Each row is a point on a tangle of strands that fork and nearly touch. The rows are in no order.
(in the rows, 128 means zero)
Two points are linked if the straight distance between their rows is under 124. Some points are linked to none.
J112: [142  85 133 101  95 123 170 159 142 159  94  93 145 150 176 142 135  93
 119 146 177 190]
J781: [148 151 166 103 182 143 165 117 170 148 120 123 158 147 104 131 118 122
 142 137 101  61]
J248: [122 129 125 171 172 160 138 181 173 104 124 154 121 121 153  81 128 112
 153 123 115 110]
J51: [115 137  98 107 105 149 108 133 133 105 112 121  74 167 129 130 154 150
  85  63 135 136]
J986: [158  77 107 187 113 122 147 133 109 107 124 132 156 107 153 134 102 114
 127 211 165 159]
J854: [100 174 133  74 150 134  95 113  90  76 164 149  92 125  85 151 102 123
 142 149  64 112]
J787: [149 153 128 112 139 140 110 144 187 153 151 200  95 129 121 103 122  77
 100  83  33 131]
J113: [121 107 107 134  93 123 137 154 142 131 126  94 126 191 151 181 160 105
 126 140 147 176]
J32: [117  81 131 167 156  89 185 146  49 136 112 177 145 108 104 119 143 162
 100 108 110 112]
J13: [154 111 127 165 105 122 126 108 108 109 119  87 180  97 171  80 112 123
 134 224 173 162]
J497: [104 124  94 156 132 155  69 128 174  81 181 100  81 146 147  87 127 165
 169 140 149 149]
J796: [149 106 115 171 139 121 116 127  81 136 116 165 174  77 138 149 156 123
 170 104 145 106]
J752: [161 120 115 125 125 142 118  93 172 136 130 157 123 107 113  80 118  99
 122  79 129 121]
J300: [125 101 123 159 157 124 175 144  72 170 104 164 128 135 132 121 132 194
  71  87 140 132]
J30: [108 166 115  54 128 148 107 109 143 107 151 153  87 121 102 177  99  84
 121 140  90  99]
J657: [154  81 109 144 112 127 167  88 127 149  98 139 154 154 119 123 148 118
 106  99 145 181]
J837: [ 98 132 133 102 150 170 125  99 159  88 124  79 128 106 110  62 182 110
  93 107 135 123]
J780: [136 149 103  72 104 142  88 105 153 140 127 119  71 160 149 135 146 142
 102  95 135  89]
J111: [110  87 152 111 162 101 144 118  72  97 107  76 154 114 149 148 204 161
 158 139 145 188]
J93: [ 95 127 158 140 119 164 102  85 216 117 196  85 128 150 103 147 148 159
 145 149 122 176]
J663: [108 131 123 105 132 135 135 180  76 109 130 157 113  81 130  97  43  74
 146 175 122 135]
J171: [176 149 138 117 104  97 127  90 154 138 143 178 135 153 120 117  85 148
 163 159 141 113]
J405: [128  81 121 163 129 131 168 106  73 154 110 115 183 118 100 136 163 111
  97 127 140 162]
J655: [ 97 121 152 148 173 147  88  81 176 105 187 107 108 144 125  99 146 181
 166 166 128 149]
J41: [114  93  79 155 129 173  88 140 138  98 182  93  68 137 158 133 108 121
 149 161 145 142]
J643: [139 150 137 133 123  88 122 137  77  93 137 172 130  96  82 141 147 134
 180 109  79 120]
J222: [119  93 154 125 136 119 164 117  68 158  89  88 182 129 143 116 158 142
  69 149 174 183]
J587: [119  97 191 107 116  68 144 124 121 146 135  99 152 174 159 122 157 192
 147 189 141 186]
J844: [104 146 149 171 105 122 108 174 129 151 142  89 156 128 167 119 145 148
 107 158 192 128]
J978: [124 101 137 168  96  92  94 147 112 121 129  93 142 124 155  64 195 129
 165 154 140 180]
J83: [144 164 132 101 167 167 139 104 145  94 121 125 146  97 108 113  85 119
 141 154 134  70]
J151: [143 115  91 120 149 144 124 108 170 109 165 176  76 140 122 103  55  77
 126 184  75 145]
J448: [132 133 124 131 122 148 101 110 143 105 111 138 104 128 127 136 155 184
 105  55 180 148]
J930: [163  77 138 113 142  95 167 105  70 124  88 114 158 144 164 115 203 168
 177 138 136 153]
J237: [119 156 129 180 146 126 129 182 143 132 124 164 136  88 124  77  74  90
 108 135 107 107]
J167: [135 109 169  90 102  75 152 127 137 114 104  79 133 172 162  88 138 141
 115 204 161 170]
J3: [115  96 125 135 127 153 120  68 183 150 161 113 129 173 103 142 118 116
 124 145 134 168]
J703: [138 131 114 102 142 117 149  85  98 135 132 137 111 163  93 134  94 120
 100 116 108 115]
J824: [117 180 158 108  88 124 129 159 153 143 125 181 127 121 112 188  75 140
 115  94 126 119]
J816: [153 131 119 112 127 115 145 173 143 137 103 169 116 156 175 136 115 129
 176 122 156  93]
J358: [137 102 101 120 137 132 118 101 117 142 181 140 105 147 102 187  99 111
 196 134 110 125]
J241: [ 94 119 122 117 174 144 167 144 116 129 139 190  97 116  82  91  50 122
  86 100 114 138]
J209: [101  88 160  97 122 125  85 139 119 170 127  80 143  83 166 117 178 136
 112  67 200 181]
J633: [123  91 167 100 129  76 110 139 116 119 133  46 142 110 167 160 165 113
 174 136 162 195]
J387: [157 134 131 148  96  91 161 163  99 136  62 135 165 118 151 135 173 155
  88 122 132 115]
J406: [125 132 123  80 128 147 126 103 150 154 163 180  95 145 108 192  94 100
 159 133  65 117]
J123: [177 145 138 137 109 109 141 108 156  93 135 131 139 144 156 158  82 167
 167 217 138 119]
J981: [152 128 161 158 124  91 167 111  81 137  83 148 199 106 129 157 155 168
 115 173 165 110]
J488: [168 100 102 100 150 164 179 124 147 109  76 104 113 141 136 137 154 134
 132  51 137 131]
J245: [121  92 127 198 142 158 177 170 154 126  90 138 138 114 149  89 153 123
 126  96 154 142]
J547: [169 120 126 139 134 107 137 161 114 134 113 159 134 109 167 164 146 149
 188  85 144  92]
J38: [121 135 120 122 120 130 104 139 107 199 150 119 144 129 138 129 135 108
 119  95 149  56]
J355: [116 133 143 135 158 138 162 139  99 163  93 108 122 134 125 105 143 205
  72  71  95 125]
J822: [126  99 124 108  99 160 118  74 171 128 132  91 149 115 120  77 158  95
 119  87 171 146]
J673: [170 128 120 174  99  85 139 118 119  78 115 161 162 122 111 124 160 133
 174 139  80 135]
J136: [139 127 111 144 115 122 151 133 146 171 135 179 112 150 109 126 133  53
 112  90  46 113]
J739: [ 82 155  89 117 125 153  92 111 104  99 145  97 111 139  92 184 115 130
  91 112 167  99]
J129: [123 171 132  95 176 157 105  67 138 134 172 124 127  93  76 136 108 136
 140 127 119  64]
J43: [ 97 136 158 117 148 136 145 128 142  89 114  73 149 128 106 132 117 143
  92 178 174 152]
J740: [130 170 145  98 107  87 138 201  79 116  97 178  97 114 146 148 103 144
 138 103  83  99]
J82: [130 147 123 174 130 103  87 117  79 108 126 124 173  80 104 127 156 140
 125 123 151 113]
J20: [ 92 124 103 121 108 163  92  83 164 102 134 111 119 114 106 176 138 143
 112  99 215 142]
J999: [140 147 159 117  93 108 124  95 140 105 105 102 158 147 130 107 166 170
 146 120 140 135]
J961: [152 145  96  74 127 155 112  94 204 130 128 129  74 171 162 131 101 119
 131 149 143 100]
J181: [ 69 132 121 106 168 164 126 145 119 133 144 164  94  78  90 134  89 105
 103  81 124  96]
J969: [ 99 144 129 133 160 117 158 167  77 126 111 178 135 103 104  85  69  93
  91 151 133 119]
J863: [112 120 104 153 108 124  75 111  71 161 163  83 168 122 120 118 183 135
 130 127 170 128]
J591: [108 129 135 149 161 139 166 153 107 189 112  80 158 129 130 123 153 164
 108  78  90  83]
J521: [152 121 110 171  91 111 137 112 100  65 115 119 134 141  95 142 162 109
 139 145 110 167]
J228: [173 119 146 133 109 103 129 104 117 118 112  89 147 167 166 110  96 153
 153 242 152 150]
J548: [ 89 138 135 176 110 107 115 166 117 177 133 129 138 164 153 109 163 167
  86 117 139 116]
J397: [114  73 154  84 127  96 130 150 132 138 107  78 135 119 162 167 136 102
 117 167 179 219]
J554: [135 108  98 109 139 136 113 156 113 116 147 167  71 112 141 113  69  77
 170 155 100 128]
J742: [137 111 101 144 119 143  88  71 135  87 198 121  89  85 117 160 102 119
 198 149 101 126]
J323: [ 88 163 126 142 142 171 105 134 123 120 112  66 126 111  91 110 177 111
  87  80 129 119]
J391: [163 142  96 105  91 138 127  84 142 106 118  77 139 146 102 129 121  66
 111 179 127 119]
J96: [159 131 112 122 148 130 139 105 183 112 130 195  82 159 136  97 127 123
 136  78  82 131]
J269: [122 149 149 149  89  64 120 178  91 125 127 175 120 104 118 168 139 136
 148 127  82  94]
J944: [113 108 131 108 123 146  94  93 102 154 124  60 165  99 139 103 173 112
 128 101 183 159]
J791: [152 137 101 145  97  96 142 160 101 140  77 134 117 150 143 104 139 115
  60 104 104 120]
J321: [179 128 158 127 124  70 159 111 109 146  93 191 170 127 129 126 103 176
 147 160 167  95]
J164: [103 163 130  77 109 108  92 123 110 160 133 183  98 108 113  87  79 153
 102  51  87 116]
J974: [103 149 127 157 143 140 106 169 152 175 153 140 105 155 147 123 128 139
 111  77 138  78]
J505: [116 122 172 127 131 141 168 137 118 185 118  78 177 142 138 164 168 142
 134 107 123 108]
J350: [111 172 135 115 126 121 108 109  82  89 150 147 128  70  64 172 110 110
 160 123  79 123]
J664: [100 167 138 102 129 134  96 173 135 155 138 187  78 105 122  94 102  90
  93  63  49 123]
J60: [142 154 153 121 130 128 167 153 178 151  96 110 163 140 133 192 129 132
 146 119 111 101]
J2: [126  71 147 130 128 136 157  90 160 130 136 110 139 154 121 106 132 137
 140 150 148 205]
J185: [124  90  88 186 119 148 137 149 113 110 162 114 111 121 150 146  94 115
 156 189 139 142]
J294: [ 85 146 138 145 144 154  86 146 124  94 142  86 132 118 133 108 128 157
 111 171 189 148]
J472: [ 87 144 144 114 200 159 111 112 121 155 168 160  96 111 100 107  93 138
 127  95  94  67]
J98: [114 162 118 146  87  89 101 171 125 160 152 182 115 131 134 131 110  98
 153 149  85 113]
J267: [153 157 116 130 134 155  95 128 137 118 158  71 136 105 151 155 124 125
 205 150 123  73]
J84: [159 145 111 153  97 100 116 182 163 145 135 154 110 132 177 142 105 101
 171 167  97  90]
J365: [151 137 103 126  96 135 124 119 160  93 119  99 128 180 120 165 164  86
 123 139  98 157]
J777: [153 121 123  91 173 143 151  83 183 101 155 201  84 148 111 106  81 142
 140 148  89 125]
J648: [134 183 132 123 114 103 145 176 150 145  95 175 115 124 142 165 103 164
 106  53  83  87]
J606: [ 93 144 102 111 131 165  88 142  82 108 120  68 111 122  97 161 172 101
  78 113 153 104]
J965: [142 142 126 133 114 145 156 131 159 168  91 131 132 165 117 105 131  91
  49  80  70 123]
J309: [146 157 156 131 147 161 153 143 164 107 113 101 162 109 118 127  70 121
 108 193 147 105]

A fork is a point with three links. Follow the links from the first point to the second and name the forks in between, in order.
J241 / J136 -> J969 > J96 > J787
J96 / J548 -> J969 > J83
J657 / J663 -> J228 > J787 > J96
J497 / J448 -> J228 > J787 > J96 > J822
J93 / J82 -> J228 > J787 > J96 > J822 > J944
J791 / J237 -> J787 > J96 > J969
J854 / J796 -> J643 > J269
J986 / J164 -> J228 > J787
J181 / J787 -> J969 > J96

A fork is a point with three links, a tip a point with one. Leave the first point through the second and follow the links. Name the first fork or tip that comes.
J787 / J136 -> J228
J961 / J780 -> J822
J123 / J171 -> J787
J822 / J837 -> J961
J986 / J185 -> J222
